Points on a hilly landscape, in no order, each with its height.
A ball rolls from a point to the lowest of its 2 nearest points, and stops where none of them is lower. Distance is the straight distance between rows; heights are no part of it.
q_4: [111 169  96 139  69 133  59 138 160 168 118 107 173 124  57 149 187 117
 118 186  92 158 123 148 183 138 150  76 133 181 120 139 101 132 107 141
 109 147 125 139  94 143 101 141 112 116 161 144]  height 621
q_673: [151 125 140 116 124 130 126 114 123 135 115 131 115  89 125 108 112 155
 122 132  90 116 127 122  98 110 176  67  82 106 107 149 171  74  95 123
 150 159 140 138 145 116 125 183 109 184  77 118]  height 245
q_14: [121 167 161 128 184 134 142 123 120  61 132 138 122 139 192 127  90  95
 145  61 135  93 182  93  79 164  92 165 121  56 103 144  99 136 219 113
 175 134 152 128 181 148 142  91 165  90  90 119]  height 583
q_843: [127 169  89 171 131 101 108 121 151 158 123 167 160 229 109  93 147 156
  96 106 153 132 112 155 168 166 108 124 146 108 168 138 114  79 130 132
 134  98 109 148 121 152 118 133 111  43 126 204]  height 183
q_116: [168 116  70 164 123  89 162 108  97 117 183  94  73 148 122 124  69 154
 118 104 165 115 114 173 186 177 108 130 137  99 129  78 103 108  97 132
 111  92 102  80 100 102 114 159 121 127 139 101]  height 512
q_475: [152  95  88 138  72 101  88 115 140 155 119  82  85 104 114 120 101 149
 112 152 118  92 131 163 166 145 160  61 115 107 112 134 112 102 103 115
 142 183 170 101  85 135  87 180 100 163 154 146]  height 329
q_122: [ 90 210 165 110 107 128  79 128 111 166 107 196 172 130  81 136 147 133
 133 174  76 187 118  92 121 103 132 137 126 149 110 154 126 144  84 147
 142 137 151 168 181  91 132  93 138 152 170 128]  height 110
q_766: [153  59 112 115 125 109 153 135  96 114 116  67  57  82 151 146 105 149
 151 130 137 128 101 148 134 117 161 109 136 119 104  91 132 146  99 143
 117 152 136  76 113 124 117 153 105 149 135 111]  height 448
q_39: [118 191 122 117 104 136  91 124 137 174 107 169 180 146  41 116 187 145
 112 154  76 172  95 133 172 112 167  79 107 141 134 153 154  63  88 175
 108 139 124 169 163 105 129 175 100 128 130 146]  height 425
q_554: [127 147 109 114 133 141 179 153 170 120 100 151 181 150  71 158 180 119
 112 120 128 182 132 155 126 116 118 147 160 229 133 144 147 155  87 163
  91  72  58 108  76 152 143 113  86 103 146 119]  height 413
q_938: [ 79  40 142 121 137 156 114 147 132 142 111  83 105  59 159 131 165  63
 120 149 140  75 147 112  60  91 120  78 139 144 105 108 167 190 177 123
 137 180 119 146 107 160 103 123 169 126 114 149]  height 716
q_939: [ 82 171 111 122 144 132  83 146 116 160  88 161 177 171  69 124 191 133
 139 127 113 169  82 143 170 115 135 114 145 141 141 144 120 110  99 180
 105 137 124 159 153 100 127 163 110  99 154 137]  height 390
q_613: [142  40  43 131 111  99 142 139 126 139 114  73  94 128 127 148 120 172
 151 132 153 115  98 207 170 147 147 123 170 141 149 100 120 145  78 135
  90 123 116  87  64 130 118 148  62 115 166 161]  height 231
q_824: [133 171 197  91 135 149 132 108 107 104 147 117 122  81 113 121 118 113
 159 123  82 141 124  93  93  98 151 142  72  84  79 136 165  92 130 137
 159 151 124 153 209 110 159 109 172 164 107  67]  height 627
q_841: [135  44 126 147 121 122 125 128 158 116 137  98 112 136 200 105 110 128
 125 110 165  51 149 138 100 146 126 156 158  78 166 140 115 124 179  75
 130 141 149 116  92 153 135  91 113 134 137 191]  height 633
q_210: [153 111 141 137 121 125 180 137 126  95 164  84  80  80 157 156 106  93
 109 133 130 133 140  94 106 127 121 100 118 146  78  82 121 171 160 118
 138 111  91  96 132 165 121 102 163 120 106 103]  height 250
q_376: [136 167 161  68 180 164 181 132 109  81  89 192 138 152 147 123 147 169
 167  63 105 168 148 122 101 120 132 183  92 130 103 143 154  75 134 158
 131 106 120 142 194 119 186 125 125 121  66  78]  height 574
q_833: [103 184 183 116 175 138 146 125 126 108 119 181 159 164 159  89 154 100
 137  90 115 135 143  78  92 137 103 182 123  78 112 134 139 106 192 136
 150 125 140 186 221 135 145  81 189  75 111 140]  height 276
q_76: [114 175 186 106 124 130  78 106 110 143 131 131 137  83 100 117 108 113
 132 135  75 131 131  94 101  98 160  91  71  70  73 165 141  93 103 123
 178 183 152 171 187 101 121 135 157 179 119 101]  height 654
q_66: [ 75 129 161  94 175 141 101 131  97 114  93 130 138 118 114  87 190  82
 158  88  98  83 120 113  93 113 149 120 102  77 102 159 148  82 190 153
 161 184 121 190 172 123 142 160 146 139  83 115]  height 797
q_820: [148 117 134  88 101 137 170 134 124 116 112 142 113  90 119 163 120 163
 155 171 113 163 134 133 100 102 151 159 137 197 126 124 147 171  55 137
 105 109 138  83 115 112 152 107  90 174 155 107]  height 527
q_406: [ 78 113 148 107 184 161 137 143 122 103 114 153 162 157 147 133 153 115
 154  96 161 145 121 120 112 104  80 184 144 135 161 127 142 161 149 136
 117 100 114 153 171 105 160 118 161 105 126  97]  height 273
q_307: [107 152 183 125 119 116  82 113 147 144 145 141 128 118 136  88 118  84
 120 138 108  81 157  88  95 128 143 117 110  72 116 175 123  91 175 104
 171 178 185 164 157 140 117  94 165 157 138 154]  height 636
q_290: [135  87 160 116 151 159 184 133 127  48 162  88  93  93 204 113 133 110
 138  59 150  69 143  88  72 139  84 163 128  90 134  88 148 139 235 111
 128 119 114 122 182 139 154  99 162 117  77 120]  height 128
q_259: [138 100 115 126 104 115  78 109 125 149 114 124 105 109 120  93 107 171
 127 131 116  82 126 146 123 124 165  77 102  76 139 172 139  77  97 117
 152 187 188 127 125  99 106 193  94 196 123 147]  height 288
q_785: [138 125 130 128 115 133 145 108 109 124 167 177 126 141 145 132  64 179
 135 143 166 133 139 120 119 127  87 174 127 148 175 116 134 159  78 104
 117  78 154  94 128  81 133 124 133 153 143 113]  height 657
q_534: [103 169 140  78 198 151 147 139 118 107  50 226 167 186 152 138 141 166
 176  58 116 178 155 139 102 123 119 176 126 136 105 170 116 114 117 159
 155 110 144 143 172 124 166 123 114  90  88 112]  height 549
q_795: [169 104 144 124 134 113 133 115 105 111 132  57  92 107 112  89 152 132
 139  92 106  93  81 145 174 137 172 122 103  51 117 130 138  55 145 152
 111 164 117 139 138 121 131 179 112 157 102  99]  height 138
q_248: [135 113 126 133  61 133 105 102 116 164 174 125 120  52  98 121 123 129
  86 201 120 149 130  90 140  98 113  80 104 186 148  86 180 166  94 106
  86 132 152 136  91 105  70 165 160 188 152 117]  height 444
q_998: [104 135  88 115 167 135 111 140  89 129  96 153 150 161 101 146 144 153
 154  99 135 153  93 159 146 108 120 124 137 137 145 144 122 128  85 166
 109 117 125 118 134  84 138 195  90 121 122  95]  height 351
q_916: [110 127  90 159  81 134  62 147 149 164 120  76 130 110  91 152 150  87
 109 159 122 132 129 145 174 144 127  55 137 166 100 123  90 154 144 127
 118 169 122 135  73 159  79 167 132 108 150 126]  height 652
q_26: [153 163 157 147 128 117 133  93 108 115 179 155 117 139 150 110  49 160
 133 129 149 124 140 105 137 139 100 175 113  76 157 122 116 116 105 108
 138 110 181 106 171  86 121 114 155 152 145 111]  height 682
q_872: [143 105 119 127  69 135 114 125 136 167 117  78  96  36  96 146 144 114
 103 195  78 145 133 117 134 118 165  36 110 177  70  99 161 139 101 132
 109 176 132 117  91 158  71 165 125 151 125 128]  height 294
q_887: [154 170  98 146  55  98 112 116 150 152 163 106 145 143  76 147 137 137
 117 181 121 162 128 150 197 154 137 140 132 174 142 110  99 136  78 137
 104 100 115  99  69 135 110 102 113 126 193 134]  height 278
q_440: [148 201  92 158 126  95 102 115 135 138 129 155 122 187 119 132  81 131
 101 117 114 138 147 132 150 166 140  84 110  88  97 160  73  89 127 120
 191 135 132 123 127 155 108 140 112  95 116 146]  height 257
q_695: [109  64 144 108 170 171 187 143 113  71 127 107  97  90 190 134 148 124
 136  81 158 108 127 101  63 106  80 136 134 140 139  78 176 168 191 126
 117 107  88 129 168 134 150 128 157 106  80 113]  height 182
q_250: [101  32 149 124 133 142 122 143 166 122 133  84 149 123 190 131 128 119
 140 133 172  74 138 137 101 113  93 187 163 102 185 140 126 178 172  82
 128 129 142 137 102 130 148  64 137 126 155 179]  height 606
q_514: [146  88  55 125 126 119 173 133 116 136 129 116 119 143  83 142 135 175
 140 120 146 142  93 195 159 132 133 140 151 174 163 100 156 125  59 165
  60  81  96  88  79 104 129 176  55 120 151 126]  height 274
q_641: [171 157 100 148 128 111 140 114 109 118 126 120  84 105 115 149  68 151
  94 106 103 148 142 131 122 132 150  34  83 100  53 127 123 110  93 127
 176 133  97 104 119 139 105 190 112 146  77  89]  height 173
q_240: [169 167 149 177 124 102 150 106 131  98 209  96 109 139 150 108  69  90
  93 106 141 115 147  98 162 175 109 135 115  66 117 101  93  99 177 109
 142 109 127 116 152 138 109 102 177 116 129 116]  height 234
q_674: [127 176 119 141  49 118  77 112 121 148 169 106 145  90  88 163 134 118
 106 200 113 176 137 110 174 130 119 125 122 179 116 103  92 180  93 124
 103 123 134 114  66 110  94 109 145 150 197 103]  height 327
q_657: [105 143 147 119 159 132 118 140 133 103 117 132 124 131 177 146  96  86
 153 115 128 102 166 114  77 132 127 146 128  99 102 161  90 157 176 104
 187 145 151 124 143 147 142  85 152 112 116 120]  height 557
q_24: [152 168 154 146  92 105 121 119 178 150 151 147 150 143 130 101 128 108
  98 163 101 114 158 100 115 158 160 113 116 133 127 149 127  77 158  86
 157 128 134 148 131 172 127  74 145 130 116 176]  height 810
q_118: [156 148 119 155  83 132 161 101 141 146 194 181 146 124 106 115 106 153
  68 169 142 146 151  98 119 132 101 118 118 198 173  91 184 129  93 104
  95  58 100 119  97 114 112 132 137 151 124 140]  height 529
q_749: [118 128 128 112 151 115 124 139 147 132  95 156 161 198 145 134 131 160
 170 113 145 146 114 168 143 140 124 209 165 130 168 156  93 132  99 142
 124 102 155 128 135 121 154  85  93  99 150 148]  height 519
q_357: [127 205 176 132 147 121 121 114 117 137 144 171 159 131  99  96 136 103
 100 106  80 161 125  75 118 128 144  92  86  99  78 140 150  58 153 128
 151 126 103 187 194 137 130 124 175 116  86 124]  height 354
q_481: [ 98  30 120 144 153 140 112 154 127 125 119  77  89 101 179 126 136  85
 100 100 173  66 136 128  94 120 104  81 150 110 121 118 132 176 194 108
 128 166 109 134  90 161  92 157 131 110 109 161]  height 688
q_823: [ 87 210 162 130 121 126  96 134 128 161 120 216 178 161 115 133 126 127
 111 164 117 181 137  81 120 116  95 162 142 157 128 146 116 176 107 131
 144 100 137 170 169 112 120  72 163 106 172 156]  height 166
q_106: [ 92  75 172 115 123 149  98 128 152 146 122 144 161 122 150 103 152 123
 138 159 153  82 133 112 101 105 101 181 150 122 202 148 147 147 159  90
 128 142 166 176 142 112 154  78 148 154 149 173]  height 571
q_11: [121 127 128 102 145 155 172 154 132 124 101  86 137  80  59 147 219  84
 136 128  87 173  88 139 146  94 163 113 136 191 101 104 165 129 135 186
  71 128  76 141 133 133 160 146 112 135 119  71]  height 326
q_549: [159 120 149 125  89 106 130 118 157 126 150 101 119 109 146 124 107 123
 142 171 122 107 136 122 137 138 157 161 131 124 139 133 105 129 132  99
 145 137 159 106 115 143 141  70 141 157 157 144]  height 496
q_528: [187 176 124 124  86 103 164 116 153 139 137 153 142 157  84 122 134 167
 125 157  99 162 123 155 166 155 178 147 119 158 138 134 141  66  73 153
 116  89 104 106 119 132 157 108  84 138 137 140]  height 184
q_93: [150 150 120 178  93  96 104 114 178 149 153 144 136 181 145  89 105 139
  91 140 142  93 161 129 141 180 131 123 134  97 161 148 106  76 149  82
 158 131 151 139 116 157 113  90 124 116 134 199]  height 790
q_266: [ 97  75 116 132 138 161 164 148 125 121 120 137 127  99 148 170 128 120
 103 145 162 147 138 110  83  87  75 111 151 200 138  98 169 225 108 115
 104  96  89 112  97 126 116 137 138 120 125 120]  height 600
q_137: [111  92 127  98 114 159 164 146 117 126 114 123 118  54 116 173 157 119
 129 180 118 173 129 110  86  76 125 122 141 219 121  93 179 212  84 144
  84 119 111 103 109 119 122 125 119 158 155 102]  height 564
q_959: [111 117  80 137  92 112 117 126 136 153 140 134 154 166  91 155 120 173
 131 155 172 136 118 176 161 135  92 172 158 174 186 119 108 177  51 129
  87  78 121 101  62  96 121 115  88 114 190 148]  height 584
q_718: [155 168 182  73 144 150 157 125 125 107 111 152 128 122 123 123 130 156
 170 116  80 154 135 120 103 111 165 173  83 110  94 147 155  76 104 146
 144 128 130 143 192 114 181 105 119 154 100  81]  height 601
q_143: [139 101 140 156 162 129 131 144 117 106 159  56  73  90 134 130 135  66
 110  88 139  91 109 110 152 149 107  78 131 105  72  98  91 163 217 138
 131 143  89 136 118 165 108 144 172 110  96  95]  height 880
q_120: [160 128 141 116 111 168 192 123 148 136 156 189 154 124 111 118 145 156
  95 154 136 156 150 102 100 107 118 148 128 209 181  94 207 117 107 123
  73  64  98 139 127 114 155 127 120 153 112 129]  height 563
q_274: [135  78 160  78 178 153 156 120  78  53 122  97  88 118 187 103 126 158
 190  57 139  85 113 135 101 129 127 207 107  62 148 120 150 105 186 134
 111 152 145 127 173 106 159 137 117 149  98  96]  height 293
q_97: [113 167 126 107 134 142 146 156 145 131 105 139 175 129  61 152 199 101
 129 134  93 189 107 137 144 106 143 127 142 200 118 141 141 127 107 176
  89 107  79 132 124 134 154 126 110 128 142  96]  height 372
q_113: [113 193 171 122 146 140 143 134 151 140 109 215 180 176 134 109 149 123
 122 123 116 177 145  85 102 122 111 171 133 143 121 145 142 121 143 132
 143  97 123 178 187 138 153  67 166  87 126 161]  height 222
q_309: [138 127 118 162  64 125 101  98 147 170 191 133 144 110  96  96 128 128
  69 182 141 129 131 103 161 127 106  97 109 175 183  95 169 125 113  95
  90 112 135 154  94 121  79 150 163 157 146 146]  height 486
q_233: [159 118  96 114 111 134 174 146 141 132  96  81 118  74  68 166 182 119
 129 151  80 175 103 154 150 115 178  84 140 198  83 120 154 133  88 185
  78 129  85  95  96 148 129 156  74 134 120 107]  height 275
q_189: [102 154 129  76 174 144 130 149 111 104  57 178 140 141 144 163 124 147
 192  95 104 162 142 147  88 109 144 148 120 143  87 173 107 146  95 159
 175 137 149 116 159 109 164 130 104 133 102  79]  height 524
q_527: [ 99  97 154  77 198 156 130 141  79  81  82 103 115 124 136 112 176 123
 182  79 114 109  83 140 121 102 138 177 110  94 137 129 152 109 170 162
 118 159 126 154 174 100 163 164 117 139  97  78]  height 242
q_714: [117 157 179 136 151 125 115 110 135  98 153 148 134 139 182  84 105  89
 123  85 127  72 181  72  69 155 108 153 117  32 130 160 127 100 210 101
 161 158 186 154 181 141 123  90 157 123 115 155]  height 608
q_666: [119  72 152 101 113 141 126 132 153 135 102 149 121 101 176 124 114 152
 156 164 138  80 156 120  71 107 135 162 140 150 164 150 141 159 128  86
 148 143 179 125 127 128 159  81 126 172 128 165]  height 536
q_12: [132 119 149 138 109 126 124 136 162 142 144  95 135 107 130 115 157  70
 114 156 107  99 145 107 111 133 154  99 119 145 109 138 129 112 178 105
 140 143 113 150 117 180 127  99 160 131 109 150]  height 833
q_572: [137 212 156 156 143  98 107  95  90 144 164 168 126 167 127 108  63 155
 121 124 135 159 113 104 160 134  97 173 121  46 132 132 100 116  91 142
 142 123 180 132 184  88  98 126 157 108 174 127]  height 701
q_348: [150 104 133 132 138 122 141 118 124 110 134 134 117 138 162  95 108 158
 142 108 139  96 128 133 119 142 139 147 125  90 161 134 140  84 136 110
 126 131 150 119 140 119 138 141 117 149 106 139]  height 748
q_742: [150  96 116 134  58 114 118 128 176 162 118  99 117  93 136 134 135 123
 101 203 108 106 158 125 121 142 165  85 125 176 127 135 128 145 128  80
 144 148 142 120  69 185 109  92 116 143 144 186]  height 181
q_425: [119 116 138 117 116 114 111 140 155 121 113  82 119 111 157 157 113  82
 156 155 123  94 146 135 109 131 158 149 137 116 103 153  71 164 151 107
 172 166 161 104 102 160 141  64 136 135 154 135]  height 528
q_925: [104 108 145 107  79 145 101 134 132 160 130  74 112  19 111 142 154  70
 120 195  87 123 144  96  97 101 155  70 111 172  61  98 155 166 147 128
 132 187 131 138 108 155  92 114 174 156 137 121]  height 344
q_680: [125 123  76 150 133 115  95 121 104 140 128 144 109 153 137 129  72 152
 118 117 150 104 134 155 132 137 120  80 124 113 139 140 101 125  98 110
 160 140 152 107  99 111  98 189 104 134 122 131]  height 607
q_251: [110 114 135 130  56 146  76 115 128 161 165  88 121  36 124 140 127  90
  97 202 119 146 145  80 135 101 111  87 118 180 110  82 136 195 130 102
 113 160 153 135  80 125  69 132 185 163 173 109]  height 398
q_622: [149  32 129 119  99 107 126 118 106 120 139  42  55  61 162 138  96 133
 147 141 156  99 103 138 153 109 147 136 149 104 116  80 120 157 123 124
 104 178 165  71  97 125 109 122 136 152 192 136]  height 410
q_893: [121 113  85 123 133 138 142 137  90 134 117 134 122 111  93 160 127 155
 135 135 137 156 103 150 130  99 124 108 138 176 137 117 147 160  54 161
  81 114 118  90 101  86 116 191  93 151 143  91]  height 316
q_114: [128  94 137 100 168 136 128 138  83 104  99  67  94  82 119 121 169 112
 160  95 104 104  84 145 133 113 159 107 111  85  95 130 139 112 154 165
 122 174 115 139 138 118 137 188 118 146  86  85]  height 189
q_989: [130  68 138  96 140 163 167 140 146 113  92 175 126 135 195 135 116 184
 160 125 151 111 163 141  58 120 115 175 142 169 163 133 157 152 114  95
 124 105 154 119 135 118 166 105 103 144  94 142]  height 566
q_61: [ 83 148 159 113 122 134  71 131 127 150 116 136 141  93 118 125 135  76
 140 163  89 103 147 107  87 108 152  81 102 121  79 166 121 127 146 118
 179 190 158 160 146 130 116 114 162 162 128 124]  height 663
q_888: [112 132 158 131 144 140 127 132 121 114 157  92 117  88 122 120 149  49
 123 120 118 103 128  94 113 118 126  97 112 116  85 118 127 135 201 128
 145 146 100 152 155 150 128 120 191 124  97 100]  height 857
q_303: [190 153 105 129  86 116 177 123 145 138 140 100 124 108  65 140 150 135
 113 156  81 164 112 146 175 145 184 100 117 165 101 112 153  84  90 156
  93 109  80 101 101 146 138 139  93 143 121 112]  height 229
q_107: [123 142  97 168 173 119 134 138 135 114 116 126 140 171 116 119 158 104
  98  70 146 117 116 132 158 157 112  87 144 122 120 131  95 108 198 129
 135 105  71 147 108 175 133 152 137  69  72 136]  height 596
q_648: [169 127 123 105 134 120 178 132 161 104 104 164 138 180 153 130 125 176
 161 106 129 149 144 165 122 153 148 193 142 148 145 142 123  97 108 131
 127  86 128 100 122 139 174  90  83 120 107 133]  height 489
q_891: [120  79 103 127 144 149 173 139 112 104 150 151 115 134 166 157  80 161
 128 111 187 140 135 137  97 109  66 157 150 169 162  92 146 202  87 119
  98  68 108  82 106  92 126 141 123 122 136 111]  height 630
q_968: [ 62  65 136 104 159 154 108 153 146 139  77 100 144 101 150 114 199  65
 155 133 119  65 135 139  65 100 145 114 139 133 124 151 149 147 185 128
 149 178 119 167 115 157 150 109 140 129 104 148]  height 747
q_937: [108 101 150 106 164 130  90 121  96 125 102 151 134 156 152  80 139 153
 164  95 135  88 106 139 128 122 137 178 125  60 178 165 140  72 146 133
 119 166 184 164 158  94 137 156 100 148 122 153]  height 722
q_963: [107  77 113 116 122 126  88 140 121 131  87 108  89 100 172 161  94 120
 154 149 140  89 141 143  95 109 147 107 144 119 113 151  89 177 122 101
 169 182 179  95  87 131 114 122 109 150 152 145]  height 558
q_694: [185 149 116 161 134  96 172 118 111 100 173  88  86 136 110 138 101 127
 113 101 127 140 107 141 183 166 134 120 120 101  89 104  96 108 128 145
 130  99  83  92 124 140 133 137 137 118 107  87]  height 540
q_165: [147  72  77 155  75 119 116 136 186 163 109  76 119 120 116 130 160 120
 106 172 127 102 141 171 160 152 153  75 145 161 127 132 124 129 146 102
 122 148 106 121  53 197 105 130 102 101 133 186]  height 127
q_910: [165 124 133 111 138 149 202 129 122 101 154 156 135 145 120 119 135 160
 128 107 145 158 120 133 126 114 123 171 130 172 157  96 178 103 106 154
  71  69  91 114 136 105 166 142 110 138 111  94]  height 597
q_358: [136 154 117 139 177 110 133 128 108  95 114 121 125 168 143 128 119 115
 143  76 131 124 124 131 141 157 128 139 133  86 110 151  84 110 167 135
 160 126 114 121 132 147 139 137 125  93  92 113]  height 622
q_351: [102 195 134 147 173 124 108 117  79 147 135 192 147 194 124 107 103 159
 131  99 153 158  95 117 153 124  79 166 133  86 157 128 112 123  88 164
 115 109 154 139 176  75 113 158 143  86 148 127]  height 678
q_476: [160 112 153 168 121 128 171 124 141  76 204  84 101 108 189 104 101  92
  95  76 155  78 155  79 114 158  88 130 126  70 143  80 125 123 222  93
 129 110 122 117 157 141 124 107 174 129 100 132]  height 186
q_490: [ 98  97  89 173 136 144 113 142 145 139 129 122 130 147 162 160  91 102
  76 134 185 110 160 131 111 130  74  74 136 145 133 125  97 193 153  83
 153 125 102 131  66 152  96 141 141  88 118 141]  height 328
q_353: [168 178 131 131  59  87 112 101 149 153 146 131 134 138  84 127 106 170
 130 183  98 153 123 144 187 160 169 145 120 125 130 141 106  85  64 125
 137 123 152 105 120 119 131  93 103 158 172 147]  height 227
q_299: [110 113 117 170 109 134 125 133 172 139 154 125 165 169 152 156 109 114
  82 151 175 118 157 125 126 144  72 128 142 141 168 122 107 170 141  81
 141  89 105 140  77 142 115  90 145  91 139 166]  height 363
q_184: [ 71 178 161  89 158 150 119 149 113 139  77 207 170 148 102 141 169 130
 168 123 103 191 121 118 110  90 119 179 136 162 124 143 134 151  96 172
 126 128 139 163 193  81 155 103 135 136 164  92]  height 170
q_151: [140 158  76 170 141 112 137 105 135 136 143 189 144 211 152 119  76 177
 110  91 175 115 156 151 125 178  81 152 145 107 169 120 104 102 112 102
 142  78 129 115 113 124 120 132 108  83 106 157]  height 789
q_21: [118 113 156 100 151 121  81 121 107 125  97 100 122 119 131 108 143 131
 178 111 110  90 101 141 135 113 164 158 119  49 132 170 107  87 131 147
 140 193 184 131 149 100 143 143 107 163 145 121]  height 697
q_286: [107  16 111 121 148 137 120 144 132 128  90 102 113 116 186 117 145 137
 137 117 160  68 124 152  85 113 131 118 154 119 164 137 150 147 156 100
 116 155 133 132  90 145 125 140  94 127 110 182]  height 661
q_988: [ 89  82 132 110 157 142  85 141 125 134  88 118 127 119 139  90 177  93
 148 111 118  57 126 141  91 117 156 101 121  95 135 174 141 100 185 128
 140 189 147 160 122 140 130 160 114 146  99 160]  height 771
q_625: [129 197 103 173 144 122 137 127 121 124 159 158 133 164 110 160  84  91
  73  99 145 164 149 108 149 150  96  83 119 139  87 121  70 140 150 123
 152  82  75 116 109 160 114 130 157  80 107 104]  height 315
q_387: [125 111 137  74 142 141 154 148 122 105  80 125 120 105 137 156 139 147
 190 130 105 145 118 154  94 100 163 164 132 158 115 139 129 144  91 149
 133 135 146 102 144 113 172 115  96 157 124  87]  height 495
q_234: [150 190  92 142 126  88 107 116 147 147  99 179 138 216 122 107 114 169
 125 117 109 126 136 156 155 174 144 124 134  81 138 169  90  68 109 136
 182 128 151 131 150 148 121 129  84  79 124 194]  height 225
q_260: [104 122 103 137 123 120  73 123 108 141 114 147 118 136 147 155  66 154
 145 146 161 105 137 148 123 125 119 129 141 117 146 156  74 172  88 102
 162 151 193  97 102  99 112 138 106 152 161 129]  height 585
q_857: [120  41  69 140 114 132 132 154 159 155  91  88 130 123 132 154 154 145
 122 157 151 113 118 178 132 123 134 101 165 172 159 129 148 172 106 108
 101 126 112 118  60 155 112 137  82 104 138 179]  height 185
q_330: [153 178 127 131 131 129 135 117 104 130 140 157 135 116  95 138  94 149
 110 119  94 168 131 116 128 113 150  77  89 131  89 138 154  91  82 134
 139 110  98 125 145 113 129 172 124 153  94  87]  height 203
q_973: [118 206 170 130 180 124 139 121 103 100 139 154 147 147 118 112 132  95
 125  83 103 159 118  81 129 132 115 139 112  77  77 134 116 106 174 146
 150 122 107 163 204 134 132 118 186  86 104  96]  height 319
q_991: [175 119  96 173 135 105 169 133 148 109 157  93 100 153 138 120 128 114
  93  94 142 109 129 141 163 188 126 102 149 116 118  98 100 105 178 114
 128  98  71 116  97 177 131 125 131  95  89 135]  height 568
q_569: [105 168 168 119 140 119  63 118 104 133 122 120 128 117 123 130 106 117
 165 131 116 116 124 118 131 113 144 147 126  50 104 169  89 129 123 138
 162 191 191 137 165  96 124 115 145 151 169 113]  height 672
q_400: [136 101 146 138 109 149 172 140 167 113 167 120 161 129 156 143 136 111
  99 145 161 136 148  99 109 118  84 158 142 168 167  97 147 182 145  97
 115  71  87 131 110 141 148  77 166 119 129 143]  height 406
q_48: [155  78  90 136 127 102 135 110  84 124 147  91  87 116 129 121  87 173
 150 115 152 108  87 170 170 131 137 138 127  94 149  98 132 110  84 133
  91 132 141  88 111  81 121 184 104 156 143 103]  height 483
q_294: [101 140 128 131 120 119 100 136 142 153 126 144 173 171 108 133 151 136
 135 154 145 155 107 146 157 122 109 173 158 154 175 142 107 154  99 135
 106 101 130 138 116 115 136  98 121 110 172 146]  height 550
q_217: [126 120  86 168 138 112 105 127 127 145 146 108 142 185 105 113 140 127
 113 106 167 118 100 163 188 153 102 128 149 117 175 124 111 106 139 135
  98 104 102 135 107 133 114 155 118  85 132 148]  height 131
q_505: [177 125 124 132 129 109 185 130 111 101 126  98  61  84 138 160  90 128
 107 118 101 152 138 116 104 134 148  56 114 134  40  99 126 140 122 130
 158 128  83  82 120 170 121 141 122 128  77 101]  height 208
q_380: [ 64 158 162 115 180 149 103 133 102 133  96 200 158 157 140 123 142 122
 159 116 133 140 130 106 105 104  95 172 129 109 142 146 140 149 133 140
 145 140 157 177 199  87 141 122 160 120 140 112]  height 223
q_263: [ 83  58 131  89 194 185 177 153 109  80 101 128 131 132 165 144 162 139
 159  67 164 137 111 142  96  89  79 186 143 158 164 100 180 170 160 134
  89  89  96 143 156 105 173 138 133 116 104  83]  height 239
q_570: [126 100 103 153 132 132 142 149 141 124 127  92  99 106 148 163 121  90
  94 135 148 126 143 121 119 129 120  73 139 164  94 105 106 182 158 112
 140 123  85 111  84 173 107 127 146 100 109 126]  height 291
q_370: [103 167 134 139 170 113  80 133 100 131 114 118 137 162 122 127 131 104
 147 105 132 132 100 127 159 133 126 137 138  71 115 157  83 122 142 150
 148 158 144 139 153 117 114 143 139  97 148 119]  height 645
q_826: [149 139 116 174 138 109 126 111 137 115 156 145 137 175 164  84 109 141
  97  86 154  93 148 124 127 176 111 133 135  76 168 120 123  67 167  94
 135 115 137 133 131 139 119 130 126 113  97 155]  height 769
q_954: [159  61 102 135  58  98 111 101 127 146 144  64  71  73 133 124  89 157
 118 164 141 103 120 144 173 132 152 102 133 115 120  87 122 128  90 111
 115 177 177  85  69 123  94 145 127 177 198 145]  height 369
q_40: [156 115 103 159 146 105 118 120 101 128 157  77 114 149  99  92 146 134
 127  88 144 108  77 164 212 159 134 116 131  87 150 112 123  72 147 151
  87 125 100 135 123 119 115 184 121 123 117 115]  height 80
q_499: [134 185  76 189 135  98 104 109 121 135 153 136 106 194 122 150  55 104
  79 106 164 133 151 144 167 171  96  91 122  91 109 128  44 128 144 111
 175 126 125 115 104 144  87 138 125  72 141 121]  height 287
q_243: [133 108 161 110  92 141 147 128 147 121 167 102 126  74 148 141 132  96
 134 177 126 128 130  95 103 103 124 156 120 162 139 102 143 176 147 104
 125 117 128 120 132 135 135  71 177 154 150 128]  height 453
q_249: [146 107 117 108 140 125 186 156 163 104  96 114 134 140 128 155 160 125
 151 117 122 153 118 167 121 126 155 152 156 187 125 134 130 142 119 145
 112  91  87 100 100 160 170 100  88 109 115 119]  height 455
q_605: [152 162 147 112 155 144 167 114 103 128 150 205 147 190 118 101 119 193
 138  87 158 162 118 129 144 129  99 204 121 134 171 108 163  73  88 165
  80  67 127 137 175  80 159 135 111 116 120 113]  height 628
q_961: [116 210 151 125 141 124 101 128 119 160 100 189 170 158  93  97 156 131
 118 118  82 174 100 100 142 114 151  92 100 102  97 158 139  67 116 157
 146 135 126 184 189 115 127 151 139 104 115 145]  height 387
q_630: [125 191 144 121 139 125 128 120 102 159 134 195 156 184  88 108 134 170
 133 126 134 179  84 129 163 114 112 180 133 132 160 125 137  97  63 183
  91  93 137 142 168  74 133 143 110 115 160 121]  height 655
q_177: [151 102 102 129  41 119 117 120 164 163 123  80 117  62 102 145 156 128
 107 217  97 139 137 133 162 131 163  94 130 196 119 100 142 159  98 114
  96 149 140 111  52 161  96 117 115 148 166 154]  height 235
q_665: [104 136  97 126  90 130  87 144 161 173  94 143 179 150  67 141 187 155
 132 183 112 147 108 164 165 125 144 124 150 186 178 156 131 135  82 143
  94 120 135 139 101 119 137 133  75 122 166 171]  height 586
q_280: [149 191 143 157 126 120 148 118 113 109 194 140 131 137 125 141  77  97
 100 123 137 165 145  89 147 137  97 131 110 126 105 108  99 141 136 120
 139  85 103 110 150 125 120 109 169 113 138  93]  height 279

Where does a ball stop that starts at each point below?
q_39 -> q_122
q_888 -> q_641
q_309 -> q_165
q_294 -> q_528
q_989 -> q_528
q_988 -> q_666
q_370 -> q_641
